Points on a hilly landscape, in no order, each with its height.
From any point a ball rolls to the lowest of the 2 points nearest to it. It stops when none of these is lower. Distance is the straight distance between rows; heights are no part of it.
mumef: [129 128 145 152  98 119  97 133  93 122 132 134  89 163 115 107 112 130
 150 132 116 128 118 115 139 128 141 149 148 112 164  56 161 109 127 152
 133 110 153 124 172 142 102 127 177  91 156 146 149 148 170 129 113  99]  height 641
Gak: [135 185  87 107 150 125 163 120 140 122 137 110 183 145 110 149 132  71
 105 118 126 118 135 150 118 179 111 136 106 145 101 195  97 152  72  96
 133 149 116 115 114  92 113 123  67 164 132 102  99 143 115 112 125 155]  height 613
doza: [131 190 184  92 123 104 144 141 111 162 137 117 121 195  75 149 102 129
  91 143 127 104 163 112 127 157  76  94  55 137 114 146 104 177 108 151
 156 146 117 146 141 115 172 124 132 177 152 118 132 132  91  90 127 118]  height 451
bav: [104  73 136 142 182 115 116 128 159 108 132 124 126  81 171  96 123 174
 178  82 104 138  84 118  89 122 168 154 145 126 158 142 103 139 176  91
  54 129 110 151 157 159 150 107 124 154 106 160 100  98 144 158 110 127]  height 599
renag: [142 212 136 133  92  89 152 161  91 143 164 138 107 146  73 156 182  97
 113 159 112 119 159 108 162 142  89  92 114 111  83 127 166 146  76 119
 174  78 149  84  92 105 122 163 125 124 169 158 147 131 133 117 155 110]  height 432
gofo: [156  89  98  88 140 192 136  94 144 160  80 101 153 152 143 176 106 138
  65 116 159 116 132 154 141 121 127 110 100 116 149 142 107 131 110 133
  96 172  88 151 130 110 152 148 134 136  89  50 151 188  76  78 105 130]  height 472
Pataf: [120  94  99  69 146 180 142  65 143 173  70 103 110 143 166 159  89 157
  82 117 151 143 140 148 158 133 150  98 113 103 146  98  92 115 111 179
 123 147 142 170 148 122 139 141 140 112  93  55 182 155  94  93 113 109]  height 416
tusar: [115 133 150 106 105 123 134 121 152 117 176  65 107 161 137 108 122  99
 184 153 117 171  72 172  74  97 117 102 117 115  90 149 126 125 124 106
 160 122 120 155 101 175 108 116 105 143 130 124 105  56 134 111 104 141]  height 380
pona: [120 145 183 175 129  96 104 152  98 106 137 125 170 104  81 114 103 126
 112  93 107  94 144  80 122 141  83 153 122 146 165 160 139 177 171 110
 103 148  92 128 176 131 155 108 150 143 113 166  64 156 137 176 137 154]  height 592
buzel: [ 76 120 153  99 111 113 166  70 137 165 130 108 117 141 144 110  94 143
 149 145 137 175 120 132 127 121  94  44 103 113  83 122  88  73 117 138
 194 138 157 175 104 143 149 142  91 112  61  70 130  93 121 123 131 120]  height 417
Dazim: [115 105  91 114 159 154 102 127 120 148  97 163  55 146 124 139 151 130
 123 151 145 100 127 138 141 126 197 155 150 117 145  63 151 119 108 185
 123  99 157 132 137 137  52 116 168  77 186 136 194 122 139 129 127  92]  height 326
muno: [148 131  97 165 162 124 121 118 148  65 111 153 188  79 138  89 105 162
 153 125 108 101 141 126 133 160 204 210 159 159 143 166 126 117 129 127
  75 169 125 107 148 114  85  76 111 121 153 176 125 169 165 191 138 164]  height 247
zef: [138  67  44 150 130 210 100 127 127 110  79 152 145 101 148 147 160  85
 109 117 179 129 125 140 150  84 148 146 172 128 145 122 155  87 132 108
 100 141 128 103 103 103 109 144 123  79 122 107 133 165 113 137 131 134]  height 642
Zosik: [131  76  92 155 137 162 122 123 145  78 146 155 160  79 169 119 131 135
 167 120 124 137 106 141 136  75 174 137 186 131 107 111 163  62 141 100
 119 134 132 106 106 152 116 133 128  88  94 125 135 138 150 157 129 134]  height 174
zolov: [185 178 112 146 142 123 152 130 167  76 181 168 145  90 141  94 103 157
 180 201  91 125 143 149 136 105 210 156 198 129  79 116 182  60 113 137
 172 127 131 109 108 158  50 110 134  85 123 104 154 155 202 161 162 135]  height 847
nide: [170 134 175 122 154  68 112 159 136  62 156 160 103 114 141  76 135 164
 201 146  91 119 113 110 133  91 180 172 151 111 134 104 173 124 140 132
 106 112 120  95 166 130 117 110 151 138 171 157 132 138 163 147 101 104]  height 232
geri: [112  90 100 153 121 174 139 105 118 130  89  83 169 144 142 141  79 108
 106  93 152 154 113 125 124 161 136 121 132 136 158 132  97 112 136 113
 118 158 109 171 172 140 140 138 119 131  66  86 105 136 116 131 116 137]  height 600
munif: [100  76  82 134 140 143 148 114 135  97 147 168 164  61 190 139 146 127
 135 111 134 132 129 141 160  82 139  96 186 127  86 124 132  57 128 114
 143 137 150 118  83 138 147 163 109  85  54 105 145 132 118 147 165 120]  height 100
nov: [126 102 129 119 156  99 115 149 126 113 124 167 134  91 153 144 166 135
 123  97 113 101 131 113 118  92 106 144 124 133 131 135 135 144 152 103
  85 106 131 121 109 125 171 128 127 144 119 151 110 120 101 126 122 123]  height 266
lufom: [132 152 154  83 184  62 136 132 157 151 121 176  95 102 160 139 191 137
 110 119 124  93 128 123  98  92  76 114  78 122  93 171 110 177 131 115
 104  87 130 115  67  93 175 147 104 165 140 149 120 105  75  81 123 117]  height 299
zim: [135  65  60 140 143 214  96 129 119 112  82 135 110 138 138 140 150  92
 127 137 182 119 108 151 124 113 186 172 161 131 161  98 168 108 127 128
  86 129 121 122 138 122  65 130 153  72 157 107 153 143 133 133 114 121]  height 666
lami: [105 124 149 135  72 144 112 113 102 178 123 108  86 169 107  95 101 142
 106 134 131 198 102 134 131 141 130 109 141  94 167  34 135  80 121 164
 196 105 195 166 142 166 106 124 181  93 133 106 170 110 171 122 126 105]  height 733
sike: [147 105 137 113 132 166  81 164  99 142 110 122  88 160 124 157 151 137
  89 140 155  90 139 118 140 105 112 146 130 134 187  95 124 170 183 171
  79 115 123 105 141 134 161 113 197 116 147 130 152 133 112 112 133 124]  height 457
Segip: [106 158 142 141  75 115 127 113 125 163 164 119  77 153  98 109 129 133
 148 163 126 176 110 150 140 107 128  98 160  99 103  50 160  70  96 154
 214  98 166 151  98 169  88 148 139  76 118 120 161  97 173 129 131 107]  height 769
Mipe: [171 146 141 128 109 124 135 168 156  92 179 121 175  85 130 115 181 101
 150 130 121 181  65 150  68  93 120 129 137 102 125 191 164 129 132  43
  96  90  86  82  79 143 127 138 110 162 166 178  99  97 134 117  99 160]  height 491
Gafon: [119 151 205 105 148 104 139 162 136 133 128 139 148 113 145 133 167 137
 133 108 120 145 106 112  42 130  81 112  80 119 126 191 116 179 160  72
  95 101  98 140 123 117 178 145  99 208 139 158  93 105  73  92 122 139]  height 689
Tati: [163 115 166 184 139 103 108 160 124  75 152 149 186  68 128  89 122 166
 163 110  89 134 122 101 131 112 144 166 158 130 170 157 141 113 164  73
  87 146 102  88 165 118 149 116 144 138 129 185  80 172 162 175 114 155]  height 208
pibi: [212 138 152 137 145 105 123 167 158  58 167 141 147  94 140  70 125 156
 198 178 103 148  99 127 105  51 215 173 186 108 139 135 162 100 148 111
 112 113  81  89 143 139  95 107 149 128 156 144 120 136 179 140  96 144]  height 158
tibog: [132 112 144 161  89 179 119 129  89 168  94  69 142 173 105 140  75 136
  45 116 155 132 137 105 133 152 119 137 116 127 204  94 107 133 145 160
 133 159 107 167 185 147 148 134 180 127  97  98 138 168 106 113 141 116]  height 667
Lonad: [159 199  89 174 115 105 122 120 153  84 151 152 188  88 123 137 151 113
 128 142 105 102 167 138 155 179 142 192 154 167 102 172 142 112  90 125
 130 176 151  72  85  74  91 112  81 130 158 162 117 187 153 194 186 171]  height 643
zil: [117  93 183 113 150 118 122 133 144 156 119 129 106 145 164 135 133 170
 130 111 138 139 109 108  74 126 102 112  76 120 146 161  89 159 180 100
  96 120 105 167 148 117 198 142 121 194 104 119 101  85  77  87 112 124]  height 660
vam: [ 95  94 128 171 168 110 122 128 142  93 124 155 170  63 152 108 110 177
 145  73  92 116 117 103 120 133 144 136 158 146 140 146  98 110 160 101
  80 138 130 145 156 149 158 104 106 139  70 161  96 132 138 188 141 135]  height 560
zamu: [118  95 133 110 115 146 113 130 116 170 107 141  71 156 165 137 136 161
 129 119 159 158 120 115 168  79 111  82 111  98 127  87  99  95 164 151
 151  88 155 128 113 133 174 135 155 103 109 110 152 103 107 113 134 102]  height 379
kisol: [109  91 155 123 170 105 116 119 138 136 111 109 100 127 149 115 115 159
 137 101 132 102 110 119  93 142 125 154 106 136 170 140  98 188 185 125
  68 132 105 168 167 139 164 116 141 178 110 139  97  85 102 131 111 123]  height 631
gadi: [127 120 170 154  64 140 101 122  91 164 131  87  84 199 111 105  92 138
 105 123 137 172 118 107 110 158 121 129 122 103 206  56 128 111 159 165
 144 108 163 140 195 155 124 115 200 117 146 120 158 126 157 122 122 102]  height 690
defa: [ 61  82 144 128 113 128 131 112 131 129 149 114 145 103 167 115  97 145
 160 106 120 175  99 124 113 104 118  63 141 122  96 125 102  75 155 110
 159 143 148 176 112 165 169 133 105 117  44  96 106  95 126 142 136 120]  height 471
vupu: [102 145 165 107  98 120 163 115 132 160 149 113 104 177 120 118 108 126
 161 163 132 168 113 132 109 126  84  59  68 105  78 130 105 100 115 113
 192 115 142 145 102 126 156 142 104 151 124  90 131  81 113  95 121 115]  height 365
todog: [144 105  91 195 112 182 113 110 111 110 100  96 171 129 104 117 124  82
 125 113 155 144 126 138 133 165 128 177 159 150 175 146 139 109 126  98
 120 185 122 108 163 113  95 105 124 112 138 143  89 176 139 169 125 168]  height 328
Zipe: [107 139 127 162 126 112 120 141 106 113 119 143 177  98 106 144 111 114
  97  89 112  96 156 100 143 146  91 140 134 166 135 138 121 145 139 123
 125 155 126 116 142 126 154 118 122 131  88 143  84 160 124 160 144 151]  height 627
libuz: [ 94 105 113 110 178 142 119 106 130 156  84 123  85 126 103 118  70 150
 113 109 147  68 171 117 139 198 192 166 125 166 174  88 103 199 158 207
  90 171 122 174 187 150 107  95 139 133 109 128 125 110 120 124 139 106]  height 685
ligi: [156 142 104 111  82 179 141 153  87 181 107 143 117 153 109 168 158 130
  69 145 149 175 149 115 180  96  92  63 137  75 118  80 132 101 109 135
 179  66 155  99 102 126 138 163 156  88 121 116 159 153 110  99 158  99]  height 399
mez: [111  91 113 105 139 107 130 109 161 164 118 151  40 139 171 117 148 167
 165 128 154 137 114 137 148  75 132  98 101 108  96 103 105 111 144 161
 145  94 145 127  86 129 143 132 123 106 130 114 153  64 111 120 117 113]  height 431
rom: [133 101 149 123 115  96 100 121 176 104 173 129  57 126 157 102 156 183
 209 144 115 149  77 159 111  29 132 113 139 102  89 116 149  96 179 120
 170 102  98 143  71 172 113 118 133 117 119 142 130  56 134 130 107 126]  height 447
nipit: [176 153 133 128 121  93  90 174  97 100 145 179 107 117  98 147 186 131
 128 142 123  94 134  96 158  75 103 143 135 114 123 104 185 152 135 127
 106  77 118  67 108 120 136 143 165 114 172 178 141 145 119 131 115 115]  height 504
Sufe: [112 160 114 101 122 149 185 126 138 133 151  93 192 150 111 147 109  79
 131 133 129 152 120 153  97 160 105  74 106 120  77 189 105 112  82  64
 165 138 107 120  97 113 127 139  65 163 112  81 112 123 116  99 129 146]  height 595
fev: [122 146 147  85 174  72 157 106 151 167 119 160  82 135 141 130 137 157
 133 134 125  99 159 131 135 122  73  90  60 132  94 159  83 170 115 153
 129 114 144 141 106  91 167 130  97 159 135 114 136  97  92 102 117 117]  height 241
tika: [118 150 123  74 157  81 177  79 181 183 122 121  43 163 134 111 111 146
 149 145 137 119 150 147 145 169 117  92  55 144  90 137  75 164  88 182
 153 120 148 154 113  96 113 129  91 140 151  96 165  70 120 107  97 117]  height 181
Fozi: [147 168 173 133 103  76  97 156  84 129 153 164  89 139  94 128 145 152
 137 138 105 104 151  89 169  98  81 122 112 120 129  86 162 145 142 158
 133  89 156  93 128 136 151 121 163 115 162 183 141 142 140 141 134 101]  height 550
kar: [106 102 111 100 129 166 131  98 122 180  79 117  78 158 149 127  99 153
  96 122 154 152 142 134 149 149 158 117 126 118 164  57  96 113 134 195
 140 130 177 173 160 137 121 118 156 102 122  90 170 120 130 105 123 102]  height 355
mef: [ 85 104 101 143 162 133 138  96 129 120  93  97 126 126 115  99  69 132
 140  96 134  95 136 116 130 212 193 183 133 158 169 115 114 166 157 159
  96 161 119 172 212 154  84  89 120 137 105 152 104 110 148 165 128 121]  height 706
gozut: [105 127  89 145 106 150 161  98 161  88 175  91 172  96 153 116 115 112
 147 144 110 149 119 183 129 100 157 116 194 136  83 117 140  45 111 129
 177 153 145 145  89 173  79 126 101  81  76 113 133 122 162 164 149 145]  height 319
Gubet: [138 126  78 102 114 149 137 132 110 162 124 148  91 137 128 181 171 125
 114 144 170 166 120 133 157  61 116  68 140  84  87 117 133 107 107 117
 171  69 124  86  66 131 141 177 137  91 111 106 155 121  88 102 135 105]  height 469
gaz: [ 95 164 187 149  76  43 131 109 135 160 145 131  74 162 111  61  95 162
 165 128 113 142 128  88 146 154  93 104  91 148 108  85 121 113 135 157
 170 126 180 158 149 139 135 114 128 120 152 146 138  94 165 158 130 102]  height 811
vuvug: [112 121  79 152 122 158 135 114 123 123 101 143 171  98 137 153 124  91
  98 112 137 120 158 133 168 146 113 135 157 156 118 136 117  99 100 117
 135 161 146 122 123 100 121 136  90 103  83 104 108 174 123 143 140 143]  height 657
zuva: [156 146 151 146 171  86 132 149 161  64 147 137 177  53 147  68 114 185
 177 116  74 136  93 131 103 115 181 174 147 122 143 179 120 117 137  94
  65 128 107 108 148 150 133  97 119 160 142 176 122 140 177 178 116 170]  height 123
vas: [141  69 112 159 179 154  80 127 116  90  89 141 151  90 116 109 152 130
 121 127 164  69 133 128 120 119 141 209 164 165 186 139 150 165 187 115
  49 169  92 100 152 106 115  87 161 106 149 163  97 174 138 165 119 149]  height 353
lel: [139 141  98 127 158 125 113 120 130  95 117 140 110 132 128 122 146  92
 148 140 117  91 136 141 134 159 188 194 143 145 134 110 163 157  94 162
  98 129 140 121 147 119  56 108 122 106 194 154 151 135 155 142 123 125]  height 212
vufa: [150 191 113 178  95 126 113 127 118 104 137 122 197 115  82 136 134  90
 112 121 122 122 164 129 155 189 103 171 148 162 129 173 130 135 100  99
 154 198 140  83 115  78  91 114  97 134 143 178  75 185 147 182 163 177]  height 654
Zok: [140 119 150  99  63 184 147 138  91 186 108 113 144 174 127 154 102 155
  85 140 146 190 139 115 149 122  92  38  95  73 118 103 114  95 133 130
 181 107 140 135 114 129 174 149 144 120 103  92 145 155  92  84 146 101]  height 295
ribis: [115 204 185 115  88  82 149 151 102 131 158 105 108 189  79 119 119 102
 142 151 114 137 135 107 116 171  70  92  64 118  96 143 127 156 108 124
 174 119 152 135 147 118 134 142 118 177 181 131 129 101 117 112 133 121]  height 413
Zuve: [115 169 124 108 142 154 131  98 119 183 100 129 143 147  90 171  86 121
  42 135 130  95 179 137 167 172 112 130 109 167 137 123  99 160  74 184
 157 162 132 156 135 101 126 122 128 121  87  70 145 199 128 104 138 142]  height 718
befo: [120 153 149 187 111  91 112 139 111  92 145 172 168 101 115 100  85 151
 137 116  81  95 166  93 163 156 141 172 160 159 132  88 153  99 134 132
 147 159 157 112 169 121 108 124 134  93 112 152 110 205 183 177 140 121]  height 798
mapig: [139 117 135  94 137 147 146 103 141 154 115  88 131 194 131 165  85 137
 102 126 141 116 121 138 112 155 120 107  73 123 138 149  92 140 110 132
 121 157  93 176 162 121 152 139 119 175 109  84 135 130  75  87 103 122]  height 517
dimi: [125 106 161 111  78 159 147 175  83 151 125 128 163 171 115 162 124 136
 123 132 140 166 127 108  94 117  76  56  85  93 111 151 141 136 157  71
 153 100  88 127 114  95 190 153 143 176 131 122 111 116  82  61 130 114]  height 254
geze: [152 177  80 129 142 112 143 123 145  92 146 124 160 111 133 137 160  70
 133 135 112 113 133 150 142 152 148 160 142 143  90 163 134 129  71 111
 120 130 135  90  91  98  96 127  74 137 162 133 131 141 145 147 141 150]  height 629
Gab: [ 93  95 125 137 104 156 109 134  86 141 106 143 138 120 153 147 120 156
 104 100 141 147 147  96 167  99  99  89 128 110 146  93 121  98 168 138
 132 114 156 137 130 139 186 142 153  96  72 109 133 149 106 123 144  96]  height 286
busa: [136 105 113  76 143 143 149  93 163 165 115  79  55 193 148 136 116 101
 149 145 148 143  99 162 111 164 173 129 109 118 128 121 100 138  96 181
 128 137 126 170 143 139  98 119 127 131 152  77 170  60 117  85  93 123]  height 535
Muz: [141 127 192 126 138  61  96 146 108  92 148 138  97 129 127  88 146 157
 164 124  99  95 127 101 126 108 111 158 126 119 171 112 154 178 176 134
  80 117 113 110 172 130 151 115 172 151 167 171 117 131 143 144 100 106]  height 176
lup: [144  68  38  99 185 163 123 103 172 121  78 121 141 103 165 139 153  68
 105 110 160 105 124 169 107 128 181 173 141 149 119 169 112 137 111 130
  58 138 111 109 119 102 104 121 104 125 147 105 128 124 110 107 119 149]  height 597
Bami: [147 166 145 100  97 154 145 175  81 179 129 144 124 160  80 176 161 128
  57 151 134 133 182 110 173 102  62  66 117 117 111 109 129 150 116 151
 171  83 127  91  97 108 168 133 161 120 139 144 147 167 111  86 162 113]  height 473
rato: [118  97 166 120 128 109 104 128 170 102 171 100 100 123 171  90 149 149
 196 131 107 169  53 163  70  59 130 117 134 104 115 147 139 131 165  87
 124 106 101 153  96 177 132 111 118 152 123 145  99  53 131 124 100 143]  height 411
Suta: [113 175 184 123 100  69 147 141 125 104 176  94 138 151 103  92 116  99
 178 139  97 154  97 118  96 158  92 110  84 123  91 156 134 148 113  89
 157 119 142 136 132 142 129 130  98 180 167 147 101  95 144 143 121 134]  height 439
muzib: [129 155 192 109 153  51 115 157 125 112 133 145 110 106 114 120 154 135
 123 115 116  86 133 108 110 119  74 149  93 142 132 144 134 210 148 139
  93 114 129 125 130 134 174 116 133 173 149 160 113 110 104 132 124 127]  height 253
rezus: [137 209 165 166  94  85 123 146 107  82 152 102 196 125  78 112 118 100
 132 107  96 126 145 122 136 184 100 159 119 147 122 185 132 165 113 105
 146 159 123  99 154 115  99 124 107 159 169 173  76 170 159 185 137 160]  height 670
nat: [ 97 154 205 123 120  91 127 140 107 156 129 134 133 153  86 129  73 152
  96 120 123 108 149  68 108 140  68  90  63 144 120 153  99 176 164 132
 140 143 109 167 153 130 190 126 128 193 101 134  85 110  84 121 139 119]  height 500
Nufeb: [ 94 163 121 189  93 125 106 126  94 128 115 156 161 105 104 132 103 128
  83 116  98 101 176 111 163 173 114 159 161 169 136  87 141 107 103 156
 170 153 173 129 136 113  96 136 127  90 109 136 121 197 168 164 164 133]  height 770
saz: [163 186 137 159 156  76 125 144 159  56 137 173 194  31 138  96 116 185
 139 122  74  99 139 120 130 145 156 191 146 150 132 198 117 136 127 115
  76 150 129  90 115 110 120  96 110 162 137 188 121 167 157 194 154 180]  height 192
Vetin: [120 102 121 112 171 141 118 118 122 146  89 116 119 128 119 147  97 131
  92 112 149  74 146 119 129 146 133 160 117 162 167 132  99 190 156 165
  79 156  97 157 155 130 159 115 141 152 100 110 109 129 101 124 120 139]  height 659
dalib: [123 108 102 101 157 111 123 104 163 162 114 148  11 147 138 117 155 143
 159 146 148 119 123 144 150 111 175 123 116 121 108  86 111 127 117 198
 138  97 154 124 112 136  94 114 136  90 181 124 188  61 131 119 113  98]  height 386
tumik: [138  72  58 112 172 166  87 131 149 122  77 160 126  99 159 149 174  96
  88 118 161  74 139 132 122  87 151 164 149 146 133 134 137 139 146 141
  51 127 119  92 107  97 125 130 139 101 143 113 133 144  96 116 127 130]  height 616
sumar: [108 184 166 150  82  64 148 116 125 157 173 117  83 154 104  90 131 137
 169 165  98 148 123 121 144 140 107 100 122 121  78  87 145  87  86 148
 205 103 180 144 100 145 108 148 118 111 146 136 149 106 182 149 143 112]  height 790
tidoz: [149 162 166 124 128  79 140 154 142  76 167  97 163 105 130  89 150 112
 169 123  95 154  78 145  88 123 131 152 118 108 127 179 134 152 121  82
 101 107 114 109 120 151 126 126 108 172 173 163 108 107 151 148 104 156]  height 467
Rugof: [113 119  81 135 157 149 115 117 145 107 124 153  96 126 127 118 137 111
 152 162 125 117 118 154 125 134 228 181 160 129 119  80 183  98  79 160
 142 112 145 140 127 145  27 114 138  73 178 131 182 127 176 133 128 102]  height 265
Zes: [143  90 156 124  84 185 119 172  80 165 108  94 160 173 120 169 115 158
  72 124 150 135 144 109 131 111  86  95  91 102 157 139 114 145 173 115
 116 130  80 138 139 120 204 141 167 159 112 109 124 156  77  71 132 120]  height 155
tipu: [125 160 100 125 157 158  97 119 118 123  93 118 120 141 100 144 135  75
  92 149 131  79 157 143 129 190 165 205 134 179 173 128 143 194 103 193
  99 160 121 132 160 100  66 103 147 108 180 136 151 143 148 124 136 149]  height 252
zose: [142 126 133  65 151 122 150  84 178 202  98 119  45 170 123 129  94 174
 114 141 151 105 162 146 153 179 145 105  66 151 152 105  66 172 117 221
 131 148 146 169 151 107 126 105 124 138 162 105 168  79 108  95 116 116]  height 231
fari: [110 121 162 100  87 140 152 157 112 144 159 122 132 152 119 144 141 114
 166 145 134 170  97 130  80 101  93  48  98  84  70 154 151 119 133  65
 181  88 106 136  82 126 152 153 114 168 132 122 111  68  98  75 122 128]  height 317
mego: [106 122 213 163 115 104 115 166  99 127 135 114 151 120  93 122 105 144
 118  96 106 131 127  70  89 135  68 111  93 124 153 166 125 181 188  81
 106 124  91 150 174 144 181 136 148 182 108 165  74 118 101 143 140 131]  height 549
sile: [145  98  89 104 149 101 141 117 136 147 141 185  78  97 168 162 195 136
 138 139 150 142 114 133 133  40 124  81 130  91  64 137 121 106 118 102
 158  74 119  90  38 138 153 184 120 111 104 119 147  98  96 107 137 106]  height 514
peke: [126  92  58 126 138 143 169 113 153 122 148 157 183  65 169 156 163  87
 111 123 145 145 138 161 144 100 124  88 167 121  76 179 121  74  79  85
 141 138 119  87  59 110 130 163  71 112  75  98 133 138 114 130 156 143]  height 164
bis: [147 103 126 126 134 105 117 147 156 110 172 174  89  80 173 130 181 161
 173 134 114 149  82 141 110  36 132 108 148 102  77 134 160  96 155  82
 154  86 104 107  46 166 152 153 121 123 100 144 129  85 109 127 131 118]  height 488
Pep: [120 110 113 124  97 184 156 131 125 128 123  80 174 164 130 140  93  83
 132 120 147 179  98 134 107 145 117  91 115 119 114 152 122  99 111  83
 145 146 108 146 138 139 143 143 106 137  92  77 107 126 116  99 110 141]  height 568
meles: [111 137  91  92 164 118 148  95 155 139 109 100  95 148 140 129 109  88
 143 125 125 112 136 144 130 191 175 154 116 152 121 123 101 171  85 177
 121 140 141 164 149 128  83 108  92 136 152 105 149  98 131 103 113 124]  height 558
nozo: [143 155 119 139 100 113 145 165 105 115 158 141 147 123 111 156 171  95
 141 135 123 132 118 116 135 115  85  99 123 112  92 137 166 133 106  84
 146  90 125  86  99 115 138 157 121 134 150 154 117 116 115 107 126 124]  height 400
zuze: [129 153  98 124  95 141 157 120 163  91 197  58 167 124 138 130 126 100
 166 157 101 157  95 192 100  73 134  99 168 114  74 154 137  82 110  97
 154 127 113 137  84 186  80 117  97 124 107 135 106  87 143 142 121 151]  height 352
losar: [146  93  78 174 150 171 115 101 136  89 103 112 172  90 134  97 126 120
 145 113 146 140 111 145 122 134 171 181 169 146 158 174 124  89 132  79
  82 179 123  98 130 117 102  95 120 124 148 165 106 155 150 186 124 189]  height 294
lavu: [151 157 141  89 131  99 136 165 109 150 135 160 103 143 113 160 185 131
 113 138 141 120 133 112 119  94  68  80  86 104  95 157 132 157 131 107
 143  78 113  93  74  91 173 153 129 157 163 144 123 101  78  73 123 111]  height 354
Pama: [170 134 145  84 111 160 130 127 129 159 122  61  99 232 122 171 127 111
  93 149 152 117 111 154 109 157 133 127  94 109 169 139 104 153  97 155
 115 148  95 141 159 114 134 148 157 163 167  84 167 113  82  66 100 118]  height 529
Nas: [153 110 119 110 127 157 114 135 112 142 114  89  83 188 135 154 143  96
 122 136 153 112 118 135 117 141 132 151 121 123 174 111 116 147 134 155
  93 122 118 128 162 127 129 140 170 126 162 105 154 102 111 101 115 122]  height 499
tafat: [114 101  99 171 102 198 128 101 105 139  75  74 144 156 115 126  76  97
  84 103 161 146 122 132 124 184 152 168 140 134 190  96 119 113 119 145
 140 169 123 181 201 131 105 137 156 115 103  81 133 155 137 125 121 127]  height 630
Puv: [135  77 135 182 158 134  98 132 108  83 122 148 162  94 129  89 115 163
 152 124 127  96 134 113 133 121 178 180 171 142 186 113 143 117 178 108
  74 159 106 107 187 115 111 100 153  94 136 175  95 189 162 174 104 121]  height 291
Faran: [ 93 133 108 130  92 152 160 110 130 134 156  94 146 132 134 138 120  83
 140 141 133 169 113 153 137 115 125  82 163 117  85 112 145  71  88 121
 194 128 152 157  96 156  99 158 109  91  79  83 133 120 146 120 138 125]  height 276
nal: [135  76 137 141 165 155  75 152 100 122  97 131 118 113 115 134 157 132
  95 129 164  67 132 114 122 103 115 186 147 150 196 118 144 186 198 148
  42 144  87 104 143 127 166 114 200 112 139 125 121 145 121 135 120 139]  height 405
nim: [143  96 107 129  92 193 150 156 133 121 134  91 184 139 129 139 148  70
 137 117 155 182  94 145  83 119 111  96 124 105 129 175 144 114 140  41
 123 132  81 112 110 127 149 147 110 157 122 113  90 104 111  90 106 156]  height 543
tufep: [143 173 147 139 124  89 105 130 107 131 143 164  69 145 100 119 149 152
 136 158  98 104 148 116 166 128 142 158 138 126 133  61 165 122 100 178
 152  93 173 118 144 123  86 124 162  93 186 167 177 143 169 142 137  97]  height 598
mivek: [142 149 131 165 131 143  95 117 106  96 114 106 153 141  84 120 132  82
 112 124 140 107 152 132 135 177 127 206 149 167 179 144 153 178 125 138
 109 172 112 111 174 105  80 109 139 112 176 154 100 170 154 164 128 163]  height 290
Gube: [129 116 144  84 129 159 134  81 154 223  79 116  78 160 107 121  69 195
  62 132 144 134 165 133 155 179 153 109 102 136 186  62  65 150 134 225
 154 151 161 190 165 129 125  90 147 136 127  97 176 122 115 115 132  99]  height 289
mina: [158 187 114 125 120 132 100 167  92 132 141 147 104 156  80 170 185  87
  90 154 134  99 151 120 164 109 102 135 134 133 122 108 161 161 102 148
 127  86 131  80 107 105 110 145 157 107 177 150 157 142 120 106 134 125]  height 466
Someg: [143 162 115 167 117 104 145 132 144  87 166 174 162  91 149 108 108 153
 160 161  82 110 154 117 159 152 170 155 179 147  91 100 170  65 107 122
 168 140 161  99 118 129  90 141 120  89 109 128 152 174 196 179 170 131]  height 827
gaki: [169 103 118 142 110 156 123 164 129  99 132 111 173 120 120 136 184  90
 129 117 151 153  88 128  90 113 105 146 137 107 161 171 168 147 163  50
  86 113  81  85 118 112 141 143 138 150 166 154  93 118 118 108 107 156]  height 518
Kor: [100  78  97 130 130 135 128 143 112 122 117 177 149  73 166 155 159 139
 108 100 124 120 143 110 157  87  98  95 149 120 114 123 129  95 138 105
 112 118 144 112 101 112 181 158 113  99  67 125 122 141  97 128 144 118]  height 182
vabe: [104 155 107 109 120 137 145 115 100 163 107 139 151 125 118 167 112 117
  73 122 132 116 177 123 171 147  82  93 120 138 113 123 107 111  91 145
 154 143 150 131 123 111 148 149 113 106  76  97 130 182 114 108 145 120]  height 687
dova: [164  96 109 132 161 133 124 135 173  61 161 156 130  87 166 102 128 159
 199 146 103 123  96 150 109  52 210 154 180 118 106 118 169  90 150 114
 109 120 103 116 109 168  92  97 144 102 122 137 145 123 160 147 118 129]  height 224
nagig: [138 158 169 123 143 100 147 176 145 122 136 170 179  53 146 143 193 122
 105  86 116 132 116 124  68 124  84 116 111 133 120 202 126 145 143  60
  84  95 105 108  86 112 162 139  86 178 135 189  88 133  95 111 132 145]  height 712
Sim: [ 76 108 157 143 137  90 135 128 148 107 161 151 147  76 163 102  97 168
 164  98  87 150 104 109 102 128 120  89 135 133  95 146  93  93 139  93
 133 131 150 160 121 159 166 125  82 152  63 140  95  98 137 175 143 126]  height 515
Gusi: [ 95 152 154 130 110  79 123  99 131 157 123 130  67 153 103  80  85 155
 151 113 116 122 145 104 138 186 141 144 109 151 152  69 122 149 136 187
 142 138 173 177 186 144 104  92 143 132 154 153 148  97 165 140 124  96]  height 834
vez: [108  99  61 113 169 162 145  84 153 134  92 103 141 127 157 144 104  83
 127 108 145 130 132 160 129 172 181 156 139 154 120 142  98 122  96 148
 107 152 131 151 149 128  86 116  86 122 115  83 131 124 130 120 117 141]  height 578
digo: [105 136  87  92 123 140 187  93 122 144 150 122 163 112 147 153 134  91
 109 147 140 146 150 160 146 142 109  56 143 106  63 153 126  87  52 108
 185 131 143 116  74 110 121 179  75 102  68  72 141 151 130 112 154 117]  height 220
gaka: [ 90 162 116 148 124 137 119 106 107 160  97 126 132 139 102 147  90 107
  76 122 119 105 175 121 150 189 133 160 135 179 150  97 114 153  98 185
 153 148 152 164 167 121 104 121 129 112 115 104 129 163 150 131 148 132]  height 743

Two balls start at each pair of points below. Name the first point that both come to, or write none.
rom / mumef => none
meles / Pama => Nas
Gusi / gaz => mumef

For each start below, name every point that the ball comes to, in order.
bis => rom, rato, tusar, zuze, gozut, Faran, digo, peke, munif
tafat => geri, Pep, nim, gaki, Mipe, tidoz, Suta, ribis
tumik => lup, vez, meles, busa, Nas, sike, nal, vas, Puv, Tati, zuva
